Each row is a point on a tangle of strands that fork, close into loops and nearly touch. The rows are in no order.
In the rows, 128 means zero.
Two points are linked if the straight distance between their rows is under 146. Some points are linked to none.
K_967: [106 128  99 107 156 139  53 118 105 165 128  65 132 156 147 118 146 157
  91 119 151 123 170 151 154 179 160 197 140 100 140  91  88 139 134  98
 151 122 128 121 103  98 109 207 170]
K_605: [110 107 130 150 144 150 178  88 178 113 201 177 141 116 116 122  93 136
 157 136 100  77  92 125 138  83 119  98 156 177 107 107 168 104 130 142
 150 197 136 127 129 128 111  75 129]
K_264: [151 142 130 117 123 101  91 107 169 170 195 144 165 105 112 108 105 157
 128 113 139  83 144 130 158 125 155 129 182 135 135 113 123 142 163 108
 163 164 165  85 141  79  73 167 128]
K_589: [101  94 149 119 159  85 146 125 121  64 131 157 163 151 178 133 102 138
 148 146 109 136  87 123 116 101  87  51  75 166 133  95  71 150  80 107
 102 164 161 155 134 156  88 142 118]
K_763: [146 181 132  77 123 108  78 170 109 153 101 122  89 114 127 159 173 142
 105  82 175 112 117 138  94 195 133  81 167 132 140 129  81 128 109  89
 113  82 143 123  80 113 140 177 129]
K_53: [141 153 134 120  75 111 151 146 124  73 133 174 159 126 125 114 114 101
 188 138 117 129 179 130  92  94 103 133 115 110  93 150 128 103 157 104
 140 136 163 113 160 148  95  91 101]
K_968: [115  90 129 171 165 159 146  75 123 121 127 109 111 114 115  95  91 105
  90 152  81 165  71 110 151  92 105 177  94 131 157 126 179 129 103 150
 127 136  59 187 155 165 158  82 146]
K_232: [126 126  67 150 159 134 120  82 130 151 121  98 113 171 135 127 136 155
 103 134 124  97  86 120 176 190 105 122 118 117 151  92 144 138 120 149
 153  96  96 148 134  97 173 147 158]
K_552: [126 120 126 133 145 141 104  65 137 177 152 107 147 120 102  83 112 121
 110 151  99  96 155 143 197 114 178 207 165  91 156 124 160 137 181 128
 179 175 129 112 122  95 105 164 160]
K_716: [122 129 122 134 147 118 146  97 179 127 192 169 140 139 133 147  92 166
 163 122 126  57 112 131 135 112 114  77 166 195 105  82 149 113 100 114
 142 199 132 101 111 107 100 122 130]
K_646: [136 123 128 118 157 131 104 122 183 178 184 140 128 136 135 166 100 183
 148  98 162  72 140 133 112 126 141 113 187 211 121 104 142 109  92 104
 150 166 126  83 105 102 104 146 147]
K_909: [128 168 131  98 114  69  96 170  86 100  98 126 151 151 128  95 142 137
 152  95 164 130 176 120  84 159 125 103 135 120 106 122  69 133 104  85
 119 105 140 112 130 114 116 158 133]
K_135: [106 158 143 138 117 111 171 161  77  62  74 110 140 148 111  77 136 101
 178 153 129 149 183 134 118 102 123 152  98  81 101 158 166 138 111 140
 113 136  87 141 131 150 128  87 129]
K_110: [142 123 152  98 128 179 129 145 161 188 124 117  97 115 125 184 151 132
  99 100 180 119 143 142 120 145 205 133 178 168 137 144 149 124 171 136
 101 137 142 105  71 154 138 145 103]
K_676: [140  96 130 113 106 185 137 104 110 208 120 118 106  79  88 137 165  98
  87 166 131 159  98 152 196 122 176 139 109  85 135 139 158 109 210 160
 110  68 117 125 106 130 147 133  70]
K_685: [133 118 136 127 114 123 116  87 175 182 178 154 141  88 106 121 131 141
  95 140 125  95 105 141 190 113 179 124 164 122 140 100 123 140 192 121
 147 159 177 101 117  82  84 174 100]
K_544: [146 141 170  94  59 118 151 149 124  98 137 184 170 109 128 135 121  77
 178 141 127 134 176 150  92  69 122 126 125 122  79 157 111  89 170  85
 118 153 195  95 133 159  74 121  78]
K_108: [133 116 137 119 131  87  89 160 136 115 135 134 132 133 153 164 113 163
 112 118 149 152  73 102  57 154  75  67 115 176 132 116  64 141  44  93
 111 105 125 114 134 121 139 137 134]
K_343: [140 125  99 160 123 109 122 112 141 112 150 129 136 117 136 119 115 137
 109 121 105 131  90  87 133 144  77 128 101 119 147 122 116 143 113 156
 142 116 120 143 175 109 150  99 147]
K_167: [109 146 111 132 154  86 124 175  88  67  86 118 133 186 136  98 122 161
 183 109 179 138 171 117  82 139 119 112 112 130 112 124 103 140  77  81
 121 104 108 124 114 141 123 136 148]
K_271: [146 194 120 128 122 156 146 152 129 151 102 121 112 127 109 147 155 123
 125  78 175  77 183 110 135 182 219 109 179  98 141 183 211 133 186 163
 142  97 146 104 107 149 163 129 150]
K_696: [147 114 111 107 109  92  85 120 108 152 130 111 134 109 136 140 163 141
  62 138 143 143  70 128 155 178  97  85  95 100 145  80  64 151 141 105
 128  72 137 146 147  84 126 185 105]
K_273: [107 132 115 148 156 167 192 122 158 105 113 141  87 178 130 142 114 146
 171 148 104  76 135 150 142 118 140 113 164 165 114 108 198 116 115 158
 117 175  89 141  72 133 161  89 143]
K_569: [145 129 109 163 111 119 144  93 142  98 172 165 162 116 108  78  81 135
 170 139  93  96 148  81 131 110  87 148 139  85 142 148 181 129 141 150
 200 130 115 122 191 120 123  66 181]
K_983: [104 114 147 120 106 106 126 103 108  68 165 167 192 121 136  72 101  82
 146 150 110 155 177 128 122  68 101 144  89 104 105 123  84 115 144  90
 141 172 170 146 199 150  54 134 112]
K_827: [147 159  88 156 100 127 163 119 154 147 136 144 109 115 110 138 143 138
 128 115  98  91  91  86 147 187  98 103 128  93 151 139 169 126 150 190
 158  62 133 117 164  98 194  97 153]
K_197: [133  98 102 161 164 188 154  95 177 183 164 109  91 141 132 146 122 159
 120 119 101  79  83 126 138 145 122 141 164 173 138 120 192 105 113 158
 146 136  91 122 119 112 175 111 161]
K_798: [122  95 115 131 191 105  73 117 132 143 146  99 143 180 176 147 110 195
 107 117 150 106 118 140 127 148 115 106 134 183 141  73  80 157  54  93
 140 156 131 117 127  96  93 203 152]
K_262: [147 156 125 146  85 140 133 202 119 105  94 136 115 108 110 145 137 122
 166 101 121 163 152  99  58 134 113 129 131 126 121 203 162 118 129 150
 108  61 114 120 155 164 161  44 134]
K_865: [102  99 169 104 116 100 129 124 128  61 145 183 164 130 171 156  96  92
 137 154 117 162 120 138  81  78  74  78  88 154 107 121  59 107  91  81
 105 167 163 147 149 166  91 129  97]
K_847: [162 112 146 146  74 142 155 125 157 126 166 186 153  77 117 141 115  73
 120 130 104 133 143 112 134  90 147 132 127 103 124 183 144 122 204 164
 153 128 197  85 169 136 133  89 106]
K_411: [163 106 145 127  76 156 139 138 156 166 142 158 110  74 119 187 155 100
  81 119 122 144  78 113 121 135 142 104 129 128 142 148 121 121 187 163
 112  87 170  96 131 135 158 111  80]
K_720: [146 108 129 138 150 195 147 123 178 180 159 111 103 143 130 157 111 161
 131 105 130  89 137 113 131 134 170 155 186 173 147 146 213 116 130 154
 151 149 101  93 107 136 161 109 157]
K_487: [115 138 115 138 145 137 181 132 162 119 110 136  82 161 134 154 128 144
 143 134 124 101  85 136 135 143 111  89 130 162 123 102 153 124 102 150
 104 147  90 143  86 130 180  97 124]
K_513: [114 152 105 121 154 138 123 162 149 120 122 135  97 169 139 155  98 179
 194 106 182 102 168 134  83 137 131 110 172 190 106 110 146 108  79  97
 138 135  93 107  85 135 136 122 163]
K_908: [158 177 128 108  62  89 111 173 101 119 100 144 133 102 125 148 175 101
 111 108 123 131 129 129 108 171 107 100 120  89 122 155  85 132 151 136
 124  72 179 107 151  95 144 139 123]
K_193: [116 142  92 113 158 178  70 136 162 195 135  90  81 138 157 191 151 179
  99  99 163 114 129 152 118 192 142 146 167 183 140  94 115 114  91 116
 136 108 114 107  84 117 138 171 175]
K_545: [145 131 148 148  95 138 116 149 110 134 108 111 126  66 110 100 132  83
 117 122  92 198 144  94  95  99 106 194 104  90 135 192 156 124 150 164
 114  83 110 137 187 160 155  66 134]
K_12: [120 137 102 127 106 153 155  89 117 174 106 139 110 113  90 119 165 100
 115 179 114 120  97 157 216 144 153 109 115  74 133 126 178 117 197 175
 126  66 125 123 112 109 172 141  96]
K_524: [147 121 138 121  81 153 136 133 125 169 122 136 104  65 110 151 171  98
  92 136 122 162  89 129 148 135 135 132 106  96 129 156 124 124 186 158
 109  73 139 124 144 134 158 116  85]
K_352: [140 163 107 139 108 113  99 206 128 100 106 130 117 117 118 149 127 143
 160  80 148 167 135  90  41 162  85 112 130 148 122 164 116 117  91 117
 117  51 113 116 145 142 154  73 151]
K_92: [125 128 149 119 119 102 116 109  92 112 144 129 179 120 102  40 116 105
 143 134 121 147 186 116 136  93 135 178 116  84 115 132 102 126 149 100
 145 177 138 129 164 118  61 148 123]
K_768: [108  92 177 112 145  98 120 147  89 111 117 111 155 138 150  98 130 116
 112 131 141 180 141 131 101  84 129 133  79 129 112 106  36 132  89  88
  75 158 141 151 123 145  77 171  92]
K_562: [165 152 143 109  65  84 100 154 115 111 136 165 151 105 141 139 129  85
 114 120 102 137 152 137 100 126  93 109 125  88 117 159  82 115 160 107
 144 102 209 103 177  91 120 134 112]
K_146: [152 155 119 112 109 109 104 123 122 165 129 107 129 102 102 106 158 129
 110 111 135 116 141 129 152 154 148 156 145  82 138 138 113 135 169 138
 141 104 138 126 136  90 117 162 125]
K_541: [118 116  82 137 166 109 119  92  99 128 100  89 133 171 149 116 150 144
 102 142 132 119  93 138 189 174 116 113  91 110 149  94 115 155 130 140
 134 103 122 162 130 103 142 171 128]
K_198: [129 148 144 102 116  59 120 149 105  78 115 147 163 158 151 110 124 136
 139 126 144 123 141 117 101 152 100  74 111 127 122 104  67 146  98  86
 119 124 156 118 147 114 100 175 122]
K_580: [115  82 137 120 119 167 151  84 145 186 142 149 104  79  88 131 154  98
  87 172 115 144  80 165 208  96 172 130 120 114 124 110 133 112 205 151
 104 131 135 128  91 128 121 145  61]
K_196: [152 194  94 122 126 134 114 164 132 162 118 128 111 118 116 145 146 152
 142  47 169  83 151 107 112 204 175 102 195 118 152 173 166 133 151 150
 150  68 138 108 117 133 157 126 165]
K_114: [ 94 125 172 109 131 114 162 106 119  93 133 162 152 134 130 110 124  94
 148 160 115 134 133 161 159  81 139 107 111 141  96 107  86 124 138 111
  85 221 144 162  98 129  67 149  76]
K_558: [ 96 110 175 107 119 118 143  97 118  93 170 168 173 105 128  88 120  78
 124 164 101 156 139 149 152  57 131 129  98 118 103 116  76 123 151 109
 108 204 167 159 144 132  60 147  91]
K_164: [134 183 135 124  70 103 142 186  83 102  69 112 117 112 127 138 190  81
 118 126 129 161 129 146 100 145 102 110  83  89 109 160  98 126 131 148
  93  79 153 133 140 128 166 110 105]
K_318: [153 196 112  94 118 130  93 173 117 158 100 123  97 108 120 153 177 135
 125  50 178 103 152 125  93 201 169  95 184 120 143 165 120 130 139 120
 124  73 149 113  93 133 137 143 141]
K_360: [126  91 151 117 136 130 117 120 149 158 146 126 110  98 126 165 139 136
  90 138 132 151  69 144 123 121 113 126 117 162 132 110  74 129 113 122
  84 144 113 147 113 128 122 136  82]
K_151: [ 76  95 150 131 160 117 175  97 110  82 120 141 131 145 142 123 118 107
 136 167 104 142 101 159 161  89 141 100 101 165 112 101 100 135 126 133
  84 223 134 187  96 142  94 133  83]
K_755: [139 133 120 144 114 111 131 108 109 103 144 142 169 129  89  58  88 132
 184 133 121 117 185  89 114 103 109 181 144  85 139 154 175 124 147 117
 192 139  97 117 178 140  93  87 162]
K_693: [133 177 150 118  99 142 201 173 126 103  88 153 105 131 110 146 156 111
 184 127 144 105 166 141 123 123 163  95 143 132 109 171 179 124 151 165
  99 126 124 112  86 171 164  85  92]
K_724: [113 132 132 140 117 110 141 158 107  98  85 100 117 116 132 121 159 102
 113 138 122 178 109 122 106 124  95 134  67 117 117 138 111 136 113 145
  75 101 110 153 133 149 157 102 107]
K_482: [157 109 137 127  94  92  82 150 119  80 134 146 148 105 171 135 114  73
  95 126 111 185 141 123  93 101  66 119  96 105 121 141  63 120 126  99
 126 106 187 136 201 122 126 122 108]
K_246: [119 143 134 156 108 107 155 119  84  61 100 138 161 130 109  57 105  95
 174 152  97 138 178 116 127  91 108 165 100  68 130 153 180 138 127 143
 163 138  95 142 174 151 113  80 157]
K_348: [122 178 122 109 135  94 100 172  69 122  93  90 134 150 118  79 168 128
 135  86 171 129 182 130 114 167 142 146 138  81 119 132  88 132 110  96
 129 103 136 127 124 104 114 162 138]
K_616: [147 159 173 104  84 136 164 152 101 158 105 123 152 102  93  96 176  84
 134 131 155 118 187 148 157  83 214 143 133  79  99 158 151 126 197 147
 117 148 177  96  96 118 103 149  94]
K_899: [130 148 141  96 125 146 129 131 146 168 108 124  92 124 123 159 162 120
 114 121 161  99 133 168 156 143 179 130 156 140 122 115 132 121 167 124
 101 129 144 123  59 127 139 170  98]
K_426: [129 137 107 122 143  93  91 109 136 139 153 114 156 151 133  97 104 162
 125 118 143  90 156 124 149 151 137 138 161 127 135 101 101 156 119 101
 161 162 135 114 139  77  90 173 148]
K_3: [109 100 120 132 144 154 146  60 160 174 160 154 118 104 102 129 139 120
  92 167 104 106  70 165 212 114 155 119 144 133 138  87 135 121 184 137
 126 171 153 134 100  97 111 148  86]
K_475: [143 153 147 122  76 134 181 161 134  89 120 175 136 127 115 141 127 113
 195 140 129 120 165 127  97  98 126 111 130 130 101 162 160 106 155 147
 118 129 138 106 121 171 133  67  93]
K_683: [105  82 127 136 138 119 115  88 147  65 199 189 163 106 170 124  94  94
  88 145  84 153  99 127 146  68  78 107  97 149 130 108  84 123 119 127
 147 171 180 167 213 138 104 100 138]
K_501: [106  78 109 194 195 154 128 116 138 112 135  95 123 163 140 109  77 168
 135 136 118 148 112 101  95  86 101 154 115 159 132 125 175 135  52 124
 146 144  57 154 135 142 132  80 187]
K_737: [120 101 108 183 143 137 146 104 133  93 132 126 127 110 136  99 103 113
 103 142  85 160  86  89 126 103  77 137  81 116 143 127 160 142 102 169
 139 119  84 170 178 157 159  66 163]
K_619: [116 175 128 121 126 136 185 145 156 106  88 152  86 163 126 146 136 131
 184 131 139  68 175 159 152 129 170 100 163 152 114 120 191 119 136 144
 108 160 121 119  53 153 159 107 126]
K_938: [125 152 108 120 150 145  87 140 113 158 113  77 111 144 116 116 131 143
 135  95 146 140 176 130 116 162 162 197 168 112 149 163 144 126 127 126
 150 103 101 122 115 126 144 144 170]
K_425: [112  74  77 163 217 124 118 104 121 118 117  73 143 195 177 115 111 196
 133 132 103 107  94 123 153 144 114 125  90 162 162  86 132 163  73 142
 159 131 126 156 122 123 123 163 186]
K_615: [125 174 108 115 137 131 156 161 138  95  99 145 100 179 132 132 116 153
 209 119 166  82 196 150 110 129 148 106 169 148 100 123 177 122 110 114
 128 142 107 123  69 144 142 106 142]
K_769: [144 194 114 130  92 129 156 136 136 156  98 142 111 111 101 147 176 116
 119 104 173  75 145 131 173 171 207  72 158  89 138 149 187 136 200 160
 139  85 181  94  95 117 166 154 124]
K_247: [119 117 176  96 113 104 110 142  96 133 137 116 171 130 120  72 126 115
 135 117 145 162 181 132  98  87 132 163 122 117  89 118  53 114 124  71
 108 166 146 127 141 118  56 159  95]
K_753: [133 109 166 125 123 169 153 114 109 160 112 103 113 100  84 105 135  84
 114 150 103 164 127 137 151  81 164 201 112  88 136 174 173 128 157 158
 109 137  89 147 128 162 141 107 104]
K_764: [152 150 128 144  76 133 145 166 113 101  97 135 123  91 119 125 139  84
 139 140  94 169 154 120 101 114 100 155  97  86 124 190 156 121 147 168
 121  90 138 125 175 148 163  63 123]
K_147: [138 123 120 102 141 143  54 161 120 186 126  78 109  98 116 141 161 153
  81  83 165 170 117 128  96 164 134 168 148 131 142 138  82 132 117  97
 115  80 106 140 124 106 113 153 118]
K_447: [142  96 141 112 105 105  80 115 125 134 154 133 134  85 149 143 141 119
  48 147 113 161  70 127 138 144  79 106  87  98 144  89  41 146 137 111
 123 106 164 144 169  99 111 170  95]
K_56: [109 101 137 135 146 143 160  85 151 111 186 167 157 114 104 101  86 120
 158 147 103 111 126 131 144  68 126 144 140 154 119 123 149 115 133 129
 149 215 114 146 137 142  86  88 119]
K_655: [133 122  62 159 161 168 136  88 155 183 151  99  95 153 139 143 136 162
 111 119 116  79  76 119 163 192  99 111 146 147 143  99 179 111 118 155
 156  86  93 130 137  86 194 129 174]
K_406: [169  99 156 119  94 155 120 148 173 181 167 157 122  76 120 201 136 139
  91  94 146 128  82  87  86 139 144  96 165 181 141 157 125 125 153 146
 124 112 161  82 130 132 141 112 100]
K_268: [104  84  91 135 202 118  89  96 112 133 124  82 150 195 175 123 124 181
 116 135 118 106 120 142 161 154 138 141 115 151 157  75  88 161 100 118
 151 156 145 137 118 113  94 201 169]
K_852: [160 173  92 141 109 127 133 147 146 153 131 122 108 118 110 139 142 161
 134  81 134 104 116  83 115 194 113 119 160 112 153 162 162 133 134 167
 153  65 124 118 150 109 172  99 165]
K_333: [126 164 119 101 137 109 114 162 133 131  93 114  75 147 145 174 156 146
 121 103 173 115 101 147 104 183 121  76 144 168 130 113  98 131  85 104
  99 100 110 136  60 128 173 150 125]
K_652: [122 158 131 125 110 108 169 118 140 107 117 150 127 129 109 109 137 111
 153 147 117 102 137 152 171 116 147 122 130 119 114 125 139 132 161 144
 120 169 138 126 110 113 126 131 101]
K_163: [105 101  84 167 198 114 140 126 112  81  96  84 131 214 169 106 103 183
 165 132 121 104 137 116 138 140 122 127 114 131 149 101 151 164  75 135
 161 133 101 153 110 130 135 135 198]
K_735: [107 124 141 135 158 160 151 107 111 107  89 106 123 175 121 100  95 105
 160 167  98 125 174 166 161 100 169 197 142 117 123 125 183 126 127 137
 133 182  81 149  85 145 124 121 155]
K_743: [128  86  97 185 182 140 112 113 149 135 174  92 128 136 139 111  93 177
 119 115 119 133 101  85 101 114  85 137 119 164 142 123 156 131  57 139
 161 132  70 140 176 116 130  90 191]
K_413: [133 113 165 107 133 195 136 108 111 186  99  83 107 120 100 130 147  90
 104 152 117 148 146 163 170  99 212 210 138  97 133 159 178 114 182 146
 114 131 103 126  83 159 137 151 108]
K_490: [148 144 115 134 107 106  83 172 143 129 131 136 116 109 137 169 125 144
 116  91 134 157  83  93  57 168  74 102 134 164 133 139  90 133  80 121
 121  64 128 116 152 115 159  95 141]
K_317: [111 120  94 152 173  90 128 149 100  72 100 102 149 197 148  81 104 180
 184 114 149 125 168 101 116 137 116 124 110 121 141 118 130 158  77 102
 150 120 107 141 135 127 116 133 175]
K_642: [116 133 116 102 141 111 123 117  77 132  90  83 127 152 143 111 183 116
  96 148 146 134 116 164 188 154 142 119  83  84 124  84  90 144 142 116
 107 115 131 157 102  99 120 192 103]
K_799: [119 130  99 136 160 145 114 133 167 140 152 128 119 175 145 147 101 187
 179 115 156  73 172 138 107 128 139 135 179 197 106  94 161 108  87 102
 161 168 103  97  98 116 111 132 180]
K_116: [107 125  97 115 154 218  80 110 152 206 138  76  90 137 149 178 142 171
  98 124 137 123 137 146 137 189 153 189 167 156 143 114 152 110 124 138
 139  98 100 107  89 141 147 156 181]
K_123: [156 140 186 101  64 122 151 154 128 143 133 158 164  96 111 123 148  90
 143 128 146 129 173 134 116  81 180 120 140 121  97 158 113 112 192 122
 112 154 193  91 110 136  84 141  82]
K_136: [110 151 127 125 129 166 180  94 102 154  78 115  96 132  91 125 163  82
 128 179 107 111 124 176 215 132 172 142 119  80 127 138 199 118 179 171
 108 109 110 129  96 140 177 134 105]
K_320: [110  98 134 179 171 171 149 121 130 118 113  91  97 146 117 111  77 126
 132 142  98 167 113 110 112  80 114 181 120 139 141 142 202 132  72 139
 121 132  35 166 126 169 160  67 164]
K_72: [136 165 129 117 124 170 125 139  81 179  85  67 100 111  92 122 177 101
 116 121 140 157 140 146 152 154 166 172 123  73 136 175 168 117 163 151
 112  60  94 142 124 143 162 130 121]
K_389: [112 160 117  95 140 130 112 137 103 142  91  84  96 154 144 139 180 118
 102 133 162 119 147 178 162 159 157 136 121 111 117  95  95 123 140 111
 100 119 126 144  70 113 137 187 118]
K_29: [118  90 150 146 148 160 140  73 104 143 107 100 115 103 101  88 121  72
  82 170  86 179  93 144 166  83 132 200  85  98 145 130 165 125 137 151
 111 141  69 176 146 161 137 109 115]
K_673: [104 109 111 134 166 180 136 110 132 154  96  80  85 155 127 146 129 125
 109 166 116 154  99 152 149 141 134 168 118 147 137 122 157 115 111 145
  93 112  67 160  87 150 179 120 119]
K_931: [115 136 114 131 147 112 138 149 148 119 112 126  87 163 153 181 140 153
 129 120 151 114  71 131 101 164  95  67 128 185 127  92 114 137  69 121
 106 127  96 136  80 125 176 123 124]
K_954: [148 148  83 165  84 109 143 119 138 110 124 150 113 107 135 136 138 106
 111 134  86 128  97 100 144 161  64 111  96  85 145 139 140 129 144 178
 152  74 149 134 190 101 191  85 147]
K_955: [126 120 102 145 115 107 128  97 143  65 186 175 172 126 136 102  80 128
 151 136  99 113 143  98 122 106  73 120 112 119 125 117 132 117 133 123
 179 155 148 129 201 128  97  84 152]
K_824: [155 111 157 103 114 109  54 158 127 169 152 113 134  82 128 150 137 151
  85  97 144 171 102 108  66 148 101 138 143 140 142 132  46 137 101  88
 109 100 138 121 147 101 104 148 113]
K_722: [150 108 169  92 119 115  86 129 146 172 168 133 138  90 125 161 127 147
  88 127 144 142  92 145 109 123 120 124 147 153 130 105  53 139 110  95
 106 147 141 125 119 101  90 174  90]
K_834: [151 183 123 121  81 100 156 138 157 140 120 168 110 110 112 158 157 131
 132 113 134  77 105 126 158 170 140  72 149 117 138 121 148 136 174 151
 132  93 170  91 107 103 158 141 120]
K_754: [158 123 155  95 125 118 101 131 174 181 187 161 140 101 135 186 100 177
 134  96 158  88 110 119  76 129 123  82 183 208 120 126 117 105  87  97
 134 144 133  67 111 120 100 147 123]
K_873: [124 156 137 144 126 162 197 103 112 126  83 131 101 159  99 109 124  97
 157 160  88  81 143 159 194 116 184 158 147  87 134 145 237 128 164 166
 136 143  99 129  93 141 175 114 144]
K_663: [105 124  87 133 173 146  83 132 150 154 135  89 101 173 172 171 129 184
 108 114 160 114 123 145 119 172 126 130 142 186 133  82  98 131  69 109
 138 134 110 113  96 106 140 174 176]
K_150: [108 118 156 125 132 102 126 168  97 107  82  89 121 135 135 123 159 110
 112 127 153 190 124 133  89 110 119 136  75 134 109 133  67 135  92 112
  61 118 112 154 103 146 130 132  91]
K_587: [ 76  86 135 148 190 147 161  91 124  92 115 122 125 163 142 117  91 120
 145 163 108 139 118 152 147  83 138 136 124 174 117 107 133 130 101 138
 107 219 102 175  94 150 107 115 117]
K_800: [138 138  94 146 141  91 102 122 140 122 159 123 149 143 134 107 102 162
 138 106 132 112 127 101 129 162 100 120 133 136 143 113 111 153 100 122
 159 130 121 121 168  91 119 137 159]
K_806: [116 117 121 115 145  94 109 140 132  95 147 161 161 159 136 147  76 191
 174 121 168 137 124 100  45 114  77  85 124 176 107 104  89 111  55  42
 142 134 120 100 153 148  83 144 132]
K_284: [125 110 103 150 129 109 131 114 146  61 185 168 163 153 159 135  77 159
 165 129 117 106 115  94  84 112  58  83 106 153 111  98 126 115  79 102
 172 143 132 129 185 138  93  95 149]
K_709: [114  93 118 125 191  75 113 103 100 104 121 101 171 173 168  81 116 166
 138 124 113 114 119 125 166 130 127 110  93 131 155  95  75 173 101 116
 135 154 165 157 140 116  74 191 133]
K_4: [109 127 118 130 166  97  81 161  77 131  90  58 136 156 132  82 152 147
 111  83 159 166 170 117 111 158 144 174 120  94 133 135  73 148  95  92
 120  91 120 137 131 114 116 169 151]
K_168: [151  95 137 134  94 116  70 133 132 124 146 132 130  73 160 142 135  90
  54 130 105 186  94 117 112 114  71 136  87 105 137 124  55 135 135 119
 113 102 160 143 195 112 129 129 108]
K_669: [156 177 121 114  56  84 127 140 131 131 116 165 122  97 122 157 170 111
 109 127 120 104  96 131 146 177 109  72 131  89 136 130 108 135 170 144
 144  73 194  99 133  79 155 158 117]
K_385: [114  88 118 141 148 102 109 127 139  67 174 163 166 139 169 139  72 159
 148 132 136 157 111  96  63  91  52  94  84 167 118 108  91 119  63  77
 142 128 139 130 188 166  89 107 143]
K_101: [133 133 133  99 137  80  82 163 130 126 142 141 144 145 137 152  97 188
 142 107 172 129 122 108  50 150  91  76 152 179 120 110  73 124  52  60
 125 118 120  92 137 115 108 167 144]
K_859: [126 115 117 117 144 128  68 151  84 163 108  51 134 118 120 102 177 136
  72 100 150 185 134 122 115 154 137 176 107  80 138 125  71 141 133  99
 104  76 105 156 136 109 117 164 122]
K_372: [163 108 157 112 108 135 102 151 170 169 174 156 128  86 128 194 109 156
 132  93 142 135  91 100  59 123 114 108 166 196 122 150 104 104  96 119
 119 121 133  93 129 138 114 101 112]
K_155: [171 123 129 129  72 113 110 133 142 129 160 167 147  76 130 135 121  77
 108 127  96 143 147 121 127 103 116 132 129  83 130 173 107 119 183 137
 156 114 206 104 194 103 116 110 107]
K_217: [109 108 155 134 119 143 166 100 137  83 160 180 152  99 113  93  96  89
 160 163  93 147 145 132 131  57 119 155 113 128 111 148 143 107 144 137
 131 190 118 154 150 171 100  69 107]
K_582: [134 152 133 138 136 160 155 144 134 119 103 115 101 157 104 118 105 138
 180 122 125 115 170 126 125 126 154 164 163 109 131 165 210 124 120 152
 139 117  72 129 105 157 168  84 156]
K_776: [118  98 179 110 110 118 123 133 136 107 147 162 130  99 147 161 115  95
 109 147 126 165  91 139  99  97  93 108 101 159 111 124  56 117 106 114
  77 155 136 144 120 143 116 121  82]
K_11: [159  96 151 159  85 167 159 130 157 134 156 167 129  74 111 146 111  83
 111 128  94 148 124  88 120  95 137 145 126 113 141 190 177 118 182 186
 140 115 151 104 175 160 167  53 116]
K_187: [104 135 157 116 145 198 138 109 114 151  94  89  95 156 111 139 127 103
 134 165 101 132 157 172 160 120 189 217 145 119 131 139 188 116 155 145
 115 146  82 129  71 165 156 143 144]
K_925: [ 85  91 137 152 187 159 163  77  96  91  81  95 129 173 127 100 102  99
 132 177  79 147 125 157 173  89 159 179 114 129 126 109 168 138 118 143
 128 206  83 172  95 151 116 125 143]
K_486: [139 137 175  95 109 168 164 142  98 179  97 104 120 101  92 112 181  85
 110 138 148 146 163 159 154  85 214 172 127  83 109 163 144 117 194 151
  96 146 143 120  82 141 117 151  79]
K_130: [106 110 148 158 123 151 183  96 123  79 125 168 124  94 102  95 109  73
 134 174  63 152 116 129 152  68 117 147 103 116 120 142 168 122 146 171
 128 173 110 162 147 166 133  63 120]
K_941: [141 123 107  95 120 109  87 108 128 169 134 123 110 116 140 170 157 154
  75 140 154 107  57 147 166 193 104  66 131 135 146  70  90 138 130 102
 128  79 125 124 102  74 146 186 107]
K_42: [125 145 139 157 103 128 190 107 109  71 113 160 134 119  99  85 106  86
 167 167  74 115 142 117 162  92 117 145 115  69 129 154 203 136 143 180
 161 151 101 144 151 144 136  64 142]
K_830: [117 107 143 113 148  76 126 115 117  89 139 146 170 153 166 105 105 149
 135 138 121 124 115 122 133 125 105  77  95 145 128  90  64 154  92 100
 127 154 158 137 148 126  78 174 123]
K_854: [115 106 123 150 137  84 143 153  99  45  96 125 160 154 164  91 116 127
 161 139 119 157 150  98  96 102  84 104  54 119 124 125 110 154  93 121
 107 118 137 148 157 162 107 104 128]
K_369: [140 106 141 137 136 191 152 131 177 179 148 126 114 136 128 181 115 142
 115  96 172  94 157 106 121 132 217 130 192 177 126 148 209 122 162 152
 130 157 130  85  86 151 156 120 135]

A piece is all that can be reached along the links. How many separate loops has the piece of each point below (a circle has one, a figure eight two, a Y none), and how many tips (points with one link)?
K_954 | loops 3, tips 6
K_389 | loops 1, tips 0
K_722 | loops 2, tips 1

A fork is a point with three links, a tip a point with one. Leave the first point through the second and follow the links. Name the first fork or tip that comes.
K_413, K_187 | K_908
K_4, K_859 | K_830
K_693, K_475 | K_413
K_955, K_284 | K_545
K_545, K_764 | K_246
K_246, K_42 | K_646
K_360, K_722 | K_909
K_676, K_580 | K_343
K_343, K_800 | K_676
K_486, K_616 | K_619
